Points on a hilly landscape, in no order, each with its height.
A climber steps from a point to the highest of its 2 nearest points, and stops where none of them is higher. Distance is the straight distance between rows; heights are no part of it.
(645): [  3 -30 -12  -2  60 -35   5  27  43 -47   7 -19   9  15   4  42  -6 -18
   3  17  10  20  22 -20  -4 -19   7 -26 -14 -14  -9 -13  36 -16 -23  10
 -10  -4 -41  19  31 -24  -3   5  17 -36  34  33]  (h 308)
(955): [ -2  47   1 -12  11  -2  16 -45  41 -45 -31   6  14   6 -27 -23 -16  15
 -11  -2   7   5   7  29 -17  22  22  -2 -26  26   0 -33  10  -8 -11 -10
  42 -48 -27  14  41   8   9  -1 -10  25  20 -12]  (h 121)
(766): [-23  29 -23   2  -2  26  36 -15 -12 -14  -9   7 -21 -29 -30 -41  13  19
  12  15 -38   8  31  13  -7  35 -12  14  19  -5 -40   8   7  34  -1  -4
  54 -12  13  16   9  -6  40  -7  20  17 -24 -13]  (h 764)
(223): [-10  21   0  -1  22   3 -15 -69 -35  18 -40  -5  23   7  14  23 -32  17
 -34 -14 -13 -36   8  -8  -2 -42  28  18  11   9 -26 -18  17 -15   4 -10
 -32 -21 -25  32 -30   4 -24 -30  21  32  28   7]  (h 97)
(922): [  4  33 -31 -18   8  28 -23   5 -22   1  21  14  20 -11  15 -34 -13 -41
   8 -45   0   6 -12   7 -18   0  -1  36  19 -29  47 -44  -1 -39  24  29
   8 -20  -6  -9  -5 -11  16 -35  14  33  34  33]  (h 197)
(552): [-34  27 -36 -16  14 -13  37   8 -18  43 -32   3  13   1  59 -29   3 -28
 -19  -9 -11  29 -18  18 -13 -26  42  30  11  -6 -43 -12   9  -5  26 -16
  57   8  43 -35  33  17 -16  -8  -3  19  -6  20]  (h 553)
(1104): [ 21  33 -25 -26 -11  37 -11 -17 -20 -38  26  36  15  -2 -17 -23 -13 -25
  27 -23  -8   7 -30  27  -5  30  -2  22   0  25  62 -36  -8 -19  17   9
  30 -45   5   5  -6 -21  17 -18 -12   4  17 -11]  (h 177)
(42): [-19   2  20  19   4  23   7 -49  27 -34 -14   9 -16  -8 -56 -16  21  29
  42   1 -19 -46  49 -34   8  22 -11 -12  10  20 -28  -1  14  41 -10   1
  -7   5 -26  40  20  -3  18 -37  25  26 -18 -26]  (h 613)
(36): [ 13 -32 -20 -11 -16   8 -16  32   6  14  -2  31  40  -3  -6  16   1  31
  54  55 -31   4  25   9  12 -15  -9  -3 -15   0  -7  13   4   5 -14  22
   1  33  36   4  31 -43  -4  52  -4  22 -12 -29]  (h 237)
(34): [ 21 -32  14   7 -37   9  -5  36 -14  24  23  58  13  -8 -10  17  12 -12
  46 -11   3 -27   3  -8  43  21 -55 -38 -37  -4  14  20 -11  27 -13   3
 -54  22 -18  29  -5 -27 -29   9 -13  26 -11 -37]  (h 422)
(686): [ 52 -39  34   0   0  19   4 -70  -2   6   3  25   7 -10   3  17 -20  23
 -25  -5  -1  -9 -12  -5   9  13  -3   2 -48   7 -18  19 -12  -3  12  -7
 -11 -33  20  -7 -31 -25  -2  41  21  -1  16 -20]  (h 144)
(518): [ -6  41 -22  -1  -3 -17   0  23  20  -7  57 -10  13  11 -25   2  -8 -21
 -35  32  35  22 -27 -10 -20  13  -5  10  -7 -34   9 -43   8 -44  18  21
  14 -11 -19  -9 -11  16   0  -9 -29 -21  16  27]  (h 467)
(206): [  0 -13   2  17  32 -25  30  69   1 -24 -17  -9   1  32  34  35  -6  12
  16  25 -24 -18  28 -14  10 -23 -21 -34  -1   6 -42   7  47  69 -27 -11
 -42  27  22   5  30  16  20 -13  -2 -47 -19  18]  (h 90)
(612): [-11  26  11 -15  24 -32  11  74   0 -22 -20 -30  11  35  28  21 -11   5
  21  -5  -6  14   9   8   6 -15  -5 -46  10  27  -3   2  55  27 -40  -4
  -6  -1  17 -19  12  14  13 -21 -27 -36   9   6]  (h 77)
(540): [ 12  -1  25 -28   5   7 -13   0 -14  16 -27 -31  -6 -17  29  -5  30   2
  -2  -3 -23  16 -13  33  13 -12   2 -15  31  -2  68 -20 -15 -38   1   4
 -12  10   9 -32 -45   4   7  15 -18 -17   4  44]  (h 325)
(339): [ -5   1 -28  19   5 -39  35  44  12   1 -10  -7  -1  30  57  10   4 -20
 -10  17   6  13 -13  15   0 -39  22   2   9  -9 -30  10  13  -9   8   0
  27  19  42 -15  26  -1  -2 -24  -3 -29 -12  21]  (h 629)
(894): [ 16  45 -15 -48  -9  19 -13 -18 -21  18  -6  22  41   9  -9  -4 -33  -6
  54 -15 -28  24 -26  49  -1  15  11   3  20  46  70 -50   4 -53  15  15
   7 -37   1 -17  11  -4  -8   9 -36   3  33 -12]  (h 155)
(362): [ -6   2  12  -6  12  15 -27  35  22 -63   7 -19  24  13   0  -4   9 -10
   4 -16  -8 -20  12  -3 -31  -4 -15  -3  19  -7  20 -25  20  29 -47  -2
   3 -16   9   7  -9  -9  45 -27  -6 -24  -1  38]  (h 238)
(420): [ -7  45 -51 -13  -8 -33   9  21 -20  13   9  18  36  20   2  18 -42 -12
  10  29  24  -4 -21  12   8  -5  -2  15 -36  14  -7  -8  18 -25  24   8
  15  -2  -8  12  23  -9 -35 -27 -24  18  21 -34]  (h 693)
(288): [ 19 -36  12  28 -39   3 -19 -49  18 -34 -22  -9 -68   0   7  13  17  42
   1   3   2 -10  23  -8  15  -4  12   1   0  14  33  15 -23 -12 -30 -22
 -44   8 -24   9  13 -44 -10  11  18  18 -15   5]  (h 407)
(1052): [-18  25 -25  16   1  -2   1   9 -12  19 -24   8   5  28  -3  53 -11 -10
 -15   6 -11  -7  -4  36  -1 -47  11  -4  26  10  -3   2  11 -14 -20 -21
  10  -7  14  29 -19  15 -24 -22 -31  10   6   5]  (h 140)
(640): [ -2  65 -15 -35  13   1  17 -19  13 -11 -33  12  25  -1 -33  -7 -16  24
  46   8 -23   3   9  57  -3  24 -14 -20   4  34  30 -38  25 -13 -12  -3
  23 -27  -7  -4  29   4   9   8 -43  20   7 -12]  (h 135)
(927): [-15 -19   7  -5 -31  27  -8  13  -4  -2 -14 -20 -32 -14   3 -18  53   1
   5  -7 -20   2   7  35  -2  -6  -2  -2  33  -1  57   0 -29   0 -18 -19
  12  20  32 -19 -25   9  21  23 -23  -5 -48  25]  (h 297)
(719): [-40  25   2  -6   6  11 -35 -24 -20  -1 -14 -32   1   6  11 -14  15 -16
 -31 -50   7  14 -20  21 -10 -34  60  38  29  33  35  -7 -34 -16  20 -11
  33  -1  12   5 -30  49  12 -24  22  20  12  -3]  (h 236)
(1012): [-11 -31  30   7 -41  21 -12 -10  -2 -14  -6 -30 -38   1  -1  -2  38  11
 -51  -7  15  11 -24  22   7   2  19   0   5  29  33  20 -31  13 -16 -30
  25 -14  21  -1 -50  37  16  19  -8 -27 -31 -13]  (h 268)
(993): [ 13 -17 -13 -26  15 -29  12   3  21 -43  13 -19   7   8  28   1 -21  -6
  -7  27  16  19   0 -41   3  28   1  -3 -24 -19 -47 -17  36  19 -10  -5
  -4 -22 -14 -18  52 -10  -1   0   8 -41  10   9]  (h 329)
(966): [-25  35 -45 -16 -11   3 -26 -14 -28   4   0 -22  32 -18 -20  12  -7  19
 -26  57   5  -3  -6  -4   9  10   0  44 -25   1 -10 -30  13 -32  25   3
  -1 -21 -21  21 -24  -9 -27  -4  -3  22  10 -18]  (h 804)
(24): [-30  -9  22   4  21  22  20  23   4 -14  -4  -6  15 -27 -43 -28  30   4
  19  -3 -24 -21  38  -5  -3  24 -31 -15   1  -3 -28  14  -4  70 -15   0
  21   7  -3  23 -13  26  44  -5  22  -6 -20 -17]  (h 681)
(366): [ -7   9  -5  27  27 -19  26 -47  -5   0 -43  -2 -10  -6  14  -3 -18   1
 -38 -11 -10 -14  17 -39  10  -7   9  10   3 -28 -78   1  15  14   6 -16
 -18 -22 -22  34   8  -4 -20 -46  34  28  14  16]  (h 86)
(685): [ 45  15 -20   8 -19 -51  18  19  33 -48  14   4 -11   6  33 -18  -6   3
  20  26  27 -12 -21 -19  14  10  14   8 -20   0  25 -27  17 -33  38  16
 -33  10  10 -21  51 -14 -11 -34  -9 -32 -23  13]  (h 384)
(1061): [-14  10  -4 -14  17   3 -16  15  23  26  17   3  46 -16 -70   3  11  33
  49  53 -16 -20  25   0 -17  -8  -2 -12  -9   2 -12  -9   5   1  14  23
   0  42  11  10  11  25 -15  52 -28  -1 -27 -32]  (h 267)
(1127): [-25  17   6 -25  15  48 -13 -16 -15  30 -26   8   0 -15 -15  -9 -28   9
  21 -27 -18  30  18   3 -23  16   5   9  27  16 -13   4  17   8 -24   4
  28 -35 -24   2  16 -11  -7  13  18  43  44 -11]  (h 157)
(6): [ 35 -46  21  26 -27   5 -18   7 -13  31  63  13  20  -1  21  -2  15 -21
 -14 -23  16 -45   3 -28   5  -7 -30   8 -25 -50   7  31 -25   2  22  32
 -25  46  27  -5 -52 -10  18   8  33 -10 -19 -18]  (h 664)
(910): [ -6   7  42 -10 -25  22   3 -19   6  29 -10 -14   4  11  22 -12  14  11
 -55  10   3  25 -43  27 -19   2  38   1  -9  40  10 -16 -11   6  10 -20
  39 -48  51 -44 -35  62  16  29 -28 -38 -10  -4]  (h 240)
(852): [ 17 -22   5   7 -61  -2  -8  12 -33  46  36 -16 -17  -9  46  -9   4  -4
 -27  17  15   2 -26 -25  16  17 -11  18   0 -25  -4  32 -16  -4  25  12
 -14  26  34 -38 -29   5  -5   8   9 -26 -23 -19]  (h 575)
(338): [  5 -18  21 -29 -12  45  17 -26 -23  25   9  -6   1  -9  19 -33  12  10
  -6  13 -22   0 -24  18 -12  12  19  26  12  31  -7   5  -4  14  32   3
  51  -5  79 -60 -30  28  30  25  -4 -41 -32 -24]  (h 210)
(729): [ 20 -55  -6  10 -15  27 -15   5  -6 -40  39  22   6 -10  -5  -7  30 -19
  28 -22 -19 -26  17 -11  24  13 -26  16  -1 -13  31  17 -14  16 -16  13
   1  14   6  40 -29 -45  28 -17  26 -13 -15 -18]  (h 498)
(330): [ 18   0  20   0  25 -24  -9   1 -11   5  32  13  14  24   8   9 -38 -20
  13 -36  32 -21 -10 -43   5  -2  -5 -16  -6   2 -21  23  12   0  12  26
 -24  10 -15  -1 -19  -3  -6 -40  17 -28  28 -20]  (h 520)
(1085): [ -7 -54  68  29 -11  34  -7  14   6  22 -26  10  -8  16  -4 -13   1  17
 -24 -25  -9   1  18 -13  -9   4  -2 -32   4 -16 -48  33 -15  79 -49  -8
 -19 -32  19 -10 -19  24  50  11  26  14  -9  15]  (h 304)
(1086): [-13 -39  -5 -31 -38 -25  -5  44 -20   7 -19 -47 -13 -21  51 -25  29  10
   8  -7  14  43 -26   5  42  36   8   0 -34  47  27  37 -15   3   5  -4
  35  -4   9 -20   1  -6  11  -5  12 -20  -9 -34]  (h 414)
(256): [ -5  21  17  26 -29 -16  16 -25 -15  53   8   3 -56   9 -25   3 -45  25
  21 -14  14  30  14 -39   7  30   3  -6  42  -9 -39  48  -6 -24  15   8
 -10  17 -30 -27  24 -13 -36   4   9  34  18 -37]  (h 491)
(254): [ 12   4  -9  54 -12 -53  31  48  15   6  31  16 -27  26  43  10  -2 -32
 -13 -13  27 -20  -8   6   5 -22 -23  -9   2 -36   6  27  -8  -3   8  23
  -9  51  24   2   9  -9  12 -37   4 -23 -16  18]  (h 560)
(57): [-11  23  -1  20  -2  -9   8  45  -7   5  34  -5  -6 -10   3 -11  11 -30
 -30  -3  11  -3  -5 -12  -7  15 -40   2   6 -50  -6  -9   5  -1  -1  15
  -3  10  -9  -2 -29  15   9 -24  -3  -4   3  36]  (h 505)
(972): [ 14 -14  10  28  33  27 -15 -53  16 -10 -23  28  11 -10 -36  22  13  -5
 -11 -22 -23 -25  24  16   2 -13 -22  -6 -18 -16   8 -11 -13  -7 -20   3
  -8 -30 -27  65 -38 -37  14   0  26  43  28  18]  (h 524)
(585): [ 14  27   7  28  13 -11  31   4   4  26  -3  28  27  36  22  48 -44   7
 -37  30  -7 -14  -5  19 -11 -39   1 -11  -5 -28 -51  -5  35 -10  -5  11
  -2 -18  17  12 -25  -8 -10   1  -7   2  23   7]  (h 122)
(308): [ 14 -35  37 -11   5  48 -37 -44 -24  17  35  12  11  -5 -33  19  -3  -4
  -8 -38  18 -29  -5 -26   3   9 -15   4 -23  19   3  18  -8  12   4   2
 -25 -20 -28  20 -59  11  -3  14  19   2  18 -44]  (h 126)
(2): [  9 -32  -7 -10 -27  14 -28 -22 -14 -44 -23   0 -14   2   9  -2   9  17
  35 -28 -10 -31   6   9  26  -7  17  10   7  46  43  23 -21   5 -17 -14
 -12   3   9  19  -8 -32   4 -28  15  10 -18 -30]  (h 446)
(624): [-17  60 -15   8 -33   6  -7 -11 -15   0  39  24  -9  26  -2 -19 -46  13
  -1 -15   2   1  -4 -21 -38   8  11  30  55 -22 -20 -21  21 -15 -10  -2
  -2  -8  -6 -32  38 -11   4 -18 -15  32  16  20]  (h 127)
(963): [-21  48 -37   2  21 -43  54 -15  -4 -41  -7  11  -2  35  33  11 -39 -10
 -12  -2   1  -1   0   2  -5 -16  39  -2  19   1 -47 -23  46  -1   0 -31
   3 -12 -13  -3  58  24 -18 -33 -12   3   7   8]  (h 101)
(104): [ -2 -13 -16  12 -41   7 -19  20   8   0  32 -22 -13  -2   0 -18  26 -18
   8  21   7  10 -19 -27  11   9  21  28  25  -8  23   9 -15 -32  22  25
  24  22  22 -10 -25  10 -15 -20  -2 -37 -36 -17]  (h 507)
(251): [-25  18 -10   1 -23 -24  11  39 -18  31 -29 -25 -14 -21  57 -43  15 -12
 -21 -16  20  39 -23  31  24  12  20  19 -32  12  33  11 -26 -20  40  18
  44  -5  20 -24 -13   7   1 -21  23  29   5 -11]  (h 456)
(546): [ 30 -20  41  11  32   4  -4 -49   0  56   2   6 -22 -21 -17  10  -4   5
  -8 -17   2  25  19   0  -8 -10  -9 -15   5 -51 -17  32 -40 -31  30   9
 -20  23  -8 -21  -4 -33   5  58  41  24  35  19]  (h 453)
(944): [  3 -18  39  -1   5 -24   8 -59 -27  42 -14 -15 -35 -16  -3   1 -27  42
  -5 -18  19   5  13 -50  16  19   6 -14 -13  20 -62  54  -9  14  24  -9
 -31  12 -24 -16  12  -4 -22  14  41   9  10 -43]  (h 454)
(126): [-21  15 -21  -6  27 -34  23   7  27 -43 -16 -31 -17   2 -38  38  23  32
  11  37  -1  27  15  31  21   3  13 -27 -21  57  41 -12  18 -25  -5 -17
  22  -4 -27  22  12   6  -3  21 -38 -22   8 -16]  (h 15)
(976): [-15  -8 -13 -14  10 -10 -36  27  38  15  22 -19  17  12 -55  38   3  -5
  17  21  23 -21   0 -15 -40 -26   5   4  -9   9  24 -13  -6 -19  -8  -5
 -18  38 -13   4  25  27 -47  48 -47 -11 -13   2]  (h 298)
(765): [-36  25 -12 -19  15 -37  26  76 -21 -21  43 -22   0  22  14  20   4 -19
  -4  -5  18   8  -5  16 -22   0 -29 -27  16  13  21   6  20  17 -11 -14
  30  26  -1 -19   3  10  36   5 -28 -48   3  16]  (h 63)
(428): [-16  34 -36  24 -34  19  26 -29 -14   9  -1  -5 -18 -31  -5 -37 -12  28
 -23  23 -16  12  15   0 -12  35   2  55 -11 -25 -40  -7   5  -8  32  23
  45 -34  27   4   5 -28  10  -3  29  38 -21 -21]  (h 685)
(408): [  7 -31  50  29 -29  34  -1  10  11  23 -13  39  -9  11 -10 -29   9  12
   1  16 -15  -6   7  -9 -15   7  -7 -26  32 -16 -43  12 -24  81 -28 -28
 -42   1  35 -33  30  42  18  26 -12  -7 -41   7]  (h 331)
(564): [-13   6  19   3  -6  28 -33 -51  -5  26 -18  14  12   5 -34  20  -9   6
  -7 -10   8 -53  12 -23  -5 -11   3  -2  -3  20 -22   0   4  18  -9 -18
 -38 -16 -31  32 -29  27 -35 -26  -4  36   4 -20]  (h 110)
(973): [ 19   1  -7   7  45  -2  31 -71  31 -36 -48  10  17   8  17   2 -28 -10
 -11   2 -22 -13   6 -11  -9 -17  39  12  17 -22 -58 -38  29   1   0 -21
  -9 -36 -11  11  40   4 -31 -17   8  -1   8  25]  (h 87)
(279): [ 16  37 -25  23 -19  31  22 -24 -10  17 -11  28  22 -17   6  -4 -24  26
 -10  30 -24  -3   3  34  -8   5  -8  38 -27 -31  -3 -32  16 -24  31  43
  14 -38  34   8 -32 -54  10   5   7  53  -2  -8]  (h 618)
(967): [-25  27 -33 -15  22  20 -33  48   9 -23  15 -33  42  -2 -19 -18  18 -30
  27 -21 -17  -7   7   9 -26 -15  13  31  44  -5  44 -39  13 -25  -1  17
  29   3  21   6  -5   4  18 -37 -16   2  -2  35]  (h 218)
(811): [ 28   4  18 -38  11  -1   7 -50 -48  -1  -6 -20 -18   5  41  13 -33   6
   7 -24 -30  30 -21   2  10 -13  23  -8  58   6  45  -8  -4 -50  19  -1
 -22   6 -13 -46 -31 -37   2  13  11 -22  38  21]  (h 355)
(152): [ 29 -31  41  17  36  23  -7 -72  35 -20 -19  21  -4   2 -41   9   2  21
  21  -4 -22 -14  34 -34  -4   2  -2 -31   6   5 -30   0  -5  21 -14  -6
 -36 -15 -29  27  18 -30   4   7  31  11  24  13]  (h 566)
(649): [-17  46   9 -19 -14   3 -18 -36 -22  15 -23  13  -7   9   8  -4 -44  34
  15 -27  -5   0  15   5 -29  -6   7   0  47  11  12 -15  14 -20 -28  -5
 -22  -5 -29 -30  30 -27  -2   5  -5  61  29  20]  (h 141)
(244): [ 12 -47   2  20  -3  13 -42   3  49  -4  31  29  -5  30 -28  32  -3 -15
  20   7  29 -22   3 -23 -32 -36  15   6  12  -3   3   3 -15   6 -25  -6
 -35  35   3   0  38   3 -27  23 -11 -19 -13   4]  (h 327)
(424): [-37  65  -7 -24 -18 -29  15  40 -25 -32  35 -24 -13  24 -12   7  14  -1
  -6   5  16  25 -21  19 -10  10  -6 -23  20  35  50 -31   9  -2   4 -46
   0   6 -11 -12  -1  48  12  -2 -63 -24 -12  10]  (h 51)
(231): [  2  13 -44  12 -39 -12 -19  26  -9  22  32  46   3  22 -13  37 -27 -25
   4  18  31 -11 -14   4   5 -13 -26   6 -21 -16   9   4  -6 -28 -10  -4
 -23   8 -25  27   4 -21 -49  -4 -32  27  11 -10]  (h 608)
(654): [  3   4 -25 -35   6 -16 -10  12  -8 -41  22 -13  17 -29  -3 -30  30  -3
   6   1  19 -37  -2  31  -3   4 -29  12 -48   9  50 -10 -19   0  16  10
  15  27  -1   6  11 -22  37   9   2   3 -20   2]  (h 637)
(105): [-12  12   0  21 -61  -7 -10  19  -1  46  33  19 -52   6 -35  16  -8   9
   4  19  38  14   5 -28   3  24 -19 -10  19 -18 -12  30  -9  -9 -20  -6
 -30  21 -37  -3  29   8 -41  18 -23  22  -5 -24]  (h 537)
(1025): [  6 -56  -2   1   6  30 -10   0  -6  35 -14  26  -6 -15  -4 -10   4 -27
 -10 -12  -1  24  -9   6  -4   2  -6   2 -12  -6 -37  30 -40  48  -9 -31
  14 -14   1   3  35  -1  -3  33  26  14   4   2]  (h 180)
(49): [-24  -8  24 -37 -21 -14  12  11 -30  36 -35 -45 -32 -53  10 -36  30  46
   9  20  -3  26   7   6  34  41  -7  -5  -6  35  -4  35  -6  12  11  -4
   3  12 -17 -30  -8  29  -6  25  10  12 -18 -36]  (h 386)
(265): [  9 -20  -2   3  21 -17  24  37  -1   0 -11   8  41  49  43  61 -34   0
 -32  35  -4  -1  -8   3   0 -37  -2 -17 -29  -7 -67  15  37  54 -30 -14
  -3  -6  31   3  -5  11   3  20  -6 -36   2  -1]  (h 106)
(858): [-35  11  14   2  35  -2   8 -11  14   8 -23 -13 -30 -19  -1 -23  35 -25
 -46 -44   2  23  -2  28 -13  -9  13  -5  11   0   8   9 -25   2  -6 -21
  38  -5 -20   5 -17  57  10  -9   1   3  10  24]  (h 217)
(1080): [ 26 -18  -2  25   1 -24 -38  -1  48 -18  40  -4 -19  16  -3  -1   1 -31
   0 -16  53 -12  -6 -29 -14 -21   5  13  -8 -29  26  -5 -25 -37   6  16
 -31  31 -31  -2  29 -19 -16 -10  11  -2   6  27]  (h 356)
(120): [-31 -15  -4 -17  -5   4 -15  19  21 -26 -26 -46  23  -3 -27   6  29  26
   4  19  -5  25   7  19  13   7  26   8 -29  61  24  13   1   4 -20 -14
  51 -28  13  15 -21  19   3  15 -16  -6  -4 -45]  (h 4)
(217): [ 27   8  13  24 -31 -24   5  16  37 -29  42  -7 -40  -2  -2 -20  13  14
   1  36  31 -20  -1 -34  -8  21 -11  -5  -7  -9  16 -13   2  -3  13  11
 -42  31   7 -34  25  33  -1  -5 -19 -52 -44   8]  (h 417)
(522): [ 35 -18  -4 -12   2  -2  24 -70 -11 -23 -10  10 -30 -19  19 -10   0  -1
 -19  -1  -4 -19 -16   0   5   9   2  12 -11   1 -15  -1 -19   4  19 -31
 -15  -3   5 -14  22 -12  -7   6  12 -18 -14   5]  (h 159)
(555): [ -8  55 -35  18 -17 -35  49   7 -17 -20  16  19 -42  20 -25  19  -3   2
  -4  20  15   8 -23  33  21  11 -12 -23  -5  17  34  -6  -7 -20  27 -14
   8  15 -19  13  -7  32   0 -19 -48 -14 -22 -12]  (h 38)
(478): [ -5 -30 -13  21  48 -11 -22  32  40 -25   7 -18  35  12 -20  20 -12 -13
  16   0   9  15  14 -40   0 -27  31  16   4  -7 -22  19  15 -27 -12  48
  37   1  -4  45 -12 -33  -8 -32  32 -14  33  -2]  (h 286)
(276): [ 47 -11  -4  13   8 -32  34   9  40 -20 -11  16   0  -7  25 -30 -21 -34
  21   7   8  29 -19 -34  25  33   4  -8 -23 -35 -34 -11  12 -17  23  10
  -8 -24   2 -15  54 -25 -38 -26   4 -17   7  13]  (h 353)
(1103): [ 16 -23  17  26 -27   7  11  17  -9  33   1  56 -18  -3 -14   2  11  -2
  32  19  -8 -20   0  -4  27   4 -32 -48   6   3 -23  26 -26  61  -5 -28
 -60  37  -9   9  38  17 -20  30 -12   1 -31 -24]  (h 373)
(996): [ -5 -47  39 -41   7   3  -5 -28 -46  34 -22 -22 -28 -37   1 -11  12  49
   1 -11   7 -10  10  -6  26  11 -21 -17 -17  31 -24  50 -16  48   1 -26
 -32  32 -38  -5 -10  12   7  41  35  16 -11 -30]  (h 420)
(13): [-20 -30 -17  12  16 -16  19  -1  -6  30 -20 -11 -49 -30   5 -17  38 -40
 -28 -18   3  34 -10   3  21   2  -2   6   6 -15 -29  35 -46  17  14 -32
  22  29 -17  20  28  24 -20   0  20  -3  -8  10]  (h 199)
(880): [ 24  -5   7  47  -5 -14  -3 -51  33 -15 -20   4 -41   2  20  -2   6  13
  -2  -8  11 -27  20 -20   1 -23   3   0   7 -30  -2 -11 -11 -27   5   9
 -48  20 -19  12  28 -40 -11 -23  27  39 -10  42]  (h 382)
(1100): [ -5  25 -16 -37  68  -6   2  42  14  -9  -6   7  56 -11  15 -37  -4 -51
  41 -29 -14   4  -1   1  -9   2   2  -2  18 -17  -6 -27  29   0   7  25
  27  -2   2 -15  27  14   6 -41  -6  -9  24  30]  (h 196)
(41): [ 21 -50   5 -12  18  23  14 -32  -7 -11   7  10   0   6   7  10   9   4
  -6  25 -21 -12 -17   6 -14 -18  10   8  14  17 -30  12 -12  45  -2 -30
  14  14  45 -25   0  16  21  33  -3 -54 -31  -1]  (h 181)
(903): [ 17  10  32  28   8   5  -8  25  26   8  25  24  41  12 -25  -6  -7 -25
  32 -16  10 -58  -2 -27 -15 -17  -8  -6   8 -11  -6  -4  11   9  11  39
 -23  21  19   5 -22  22  -8 -43 -12 -13 -16 -10]  (h 580)
(769): [-28  23 -53  -6   2   0  36   9  -3 -26  13  13 -18   2 -43  37  23 -11
   2  44 -16  34 -16  40  22  18 -15 -16 -16  26  34 -23   2 -12   3 -31
  44 -10 -28  34 -10  -5  -3  18 -65 -27 -21  -4]  (h 25)
(1059): [ 27 -21  22 -53 -19   7 -34 -18 -54  28 -19 -12   0  10  68   5 -43  10
  -5 -34   5  20 -31   7   4  -9   7 -11  -6   8  41   3   2 -25  -5   4
 -47 -18 -10 -44 -21 -51 -13  42  13   2  37  16]  (h 385)
(717): [-29 -24 -16  -4  25   4 -37  24  -2   7 -12 -36  25  -3  -6  11  12 -24
   1 -26   6  20  -8  -7  16 -27  42  28  -2  23  26  20  -9 -35  16  29
  42   2   3  30 -44  12 -21 -28  26  -1  25 -25]  (h 262)
(830): [  7 -50  -3   1   4  28  -6  45  10 -34  22  -1  37 -28 -12 -20  51 -16
  11  -4 -24 -36  25  20 -13  -2 -33   6 -29 -26  38   0 -17  31 -11  14
  22  28  37  24 -38 -14  49  23  10  -9 -38   8]  (h 559)
(608): [ 49 -23  26  23   1  -1 -15 -15  21 -25  52 -13 -10 -24 -13 -11  33  -8
 -13   2  12 -27  -2 -24  12  13 -33   3 -20 -46  48 -10 -25 -31  27  38
 -25  26  -5   1 -51 -13  19   4   8 -30 -17  19]  (h 741)
(1142): [-40  27 -30 -11  12 -12  -6  23  -4  46 -50 -35  22 -13  35 -18  18   3
 -23  -3   0  23   0  54  -6 -31  31  21 -16  10   9 -17   0 -30  19   3
  35  -8  34 -17   3   5  -6   2   1  50   4  18]  (h 499)
(211): [ 21 -28  12 -22 -21  20 -17 -48 -37  53 -23  -4 -30 -21  20   7 -14  11
 -11 -15   3  23   1   4  -5  -4  -7   9   3 -28   5  20 -31 -22   0 -12
 -42   2 -20 -31   9 -49 -32  57  24  46  26  22]  (h 421)
(125): [-13 -24 -11  16 -13  27 -11  14  -9  35 -47  19   3  13  12  27 -12   0
 -11  20 -21  23   4  -5  10 -22   4  -3  12  -5 -50  24  -2  33 -38 -22
  -5 -23   5  25   4  -8 -34   6   7  27  11   8]  (h 160)
(267): [-15  17   2 -25  54   5   7  13  19  27 -19   7  34 -16   2 -39  -9 -29
   7 -37   2  24  -2  19 -22   9  14   6 -18  11 -16  -5  12   5  11  23
  65 -33   1 -10  25  31   3  -5  20  19  34  -7]  (h 176)
(337): [ 21 -22  10 -17  12 -16   3  22 -18  18  33  37   7   6  -4  18 -28 -25
  25 -31  31   1 -10 -22  16  24 -47 -33 -43   1 -22  39   7  23  -6  -1
 -19  -3 -42  16  14 -25 -16   9   5  -6  31 -32]  (h 474)
(294): [-19  12 -24  26 -33 -23  -3  58   9 -40  49 -34 -24  18 -17  25  18  -5
 -21  37  18  10 -18 -39   5  13   2  10  10  -2  25 -12   0 -21   8   4
  -1  20  -4  13 -19  26 -14 -15 -34 -54 -30   2]  (h 458)
(407): [-23   5 -33 -28  -8  -3 -24  -3  -1 -21  15 -27  10 -23 -24 -11  20  21
  -1  42   8 -26  24 -13  -4  20 -22  25 -35   1 -12 -14   7  19  -9  -6
   6   5 -20  21  18  -6  11  13   4   9 -20  -8]  (h 712)
(305): [ 51  14  49  32  -5   1   9   1  36 -20  25   7  -4 -17 -19 -38   5  -2
  26  -2  -3 -17  -9 -20  18  28  -7 -13  12 -26  27 -11  -2 -39  29  60
  -7   7  22 -25 -40   7  16 -41  -6 -20 -13  -6]  (h 661)
(1079): [ -8 -38  51  13   6  25  -5  45  -9   1 -37 -15   8   3  -6  32  24  15
 -11 -12 -33 -14  25  12   2 -14 -24 -45  15   2  -2  13   7  67 -66 -18
 -37  -4   8  20 -48  25  27  12 -15 -12 -17  20]  (h 279)
(943): [-31  87 -32  -2 -34 -41  38 -10 -33 -39  14  13 -16  35  35 -10 -32  27
 -23  -1  -3  26 -19  -4 -17  16  31  12  44  -5  -4 -46  32 -15   0 -37
 -13  -6 -15 -32  44  12  14 -17 -28  25   8  26]  (h 114)
(376): [  9 -15  29 -12  39  14  -3  13  32 -22 -29 -23  38  -3  -8  20  20   9
 -17  16 -31  -2  15  18 -17 -14 -10 -30   6  -1   3 -25  24  26 -40  -6
  -1 -24  13  10 -20  23  25  24 -17 -35  -3  38]  (h 257)
(770): [ 10 -20   9  19  37  20 -13 -36  23  30 -16   6  -1 -29 -22  -4   9  -6
  -6 -24  -6  15  22  25  -5 -12   5  15 -13 -21  20   6 -29 -42  15  38
  22 -10 -10  22 -28 -32   6  19  46  45  40   8]  (h 487)

Where does a climber stop that starts at each point below?
(564): (766)
(927): (766)
(265): (608)
(1080): (966)
(996): (966)
(1079): (608)
(126): (608)
(719): (608)
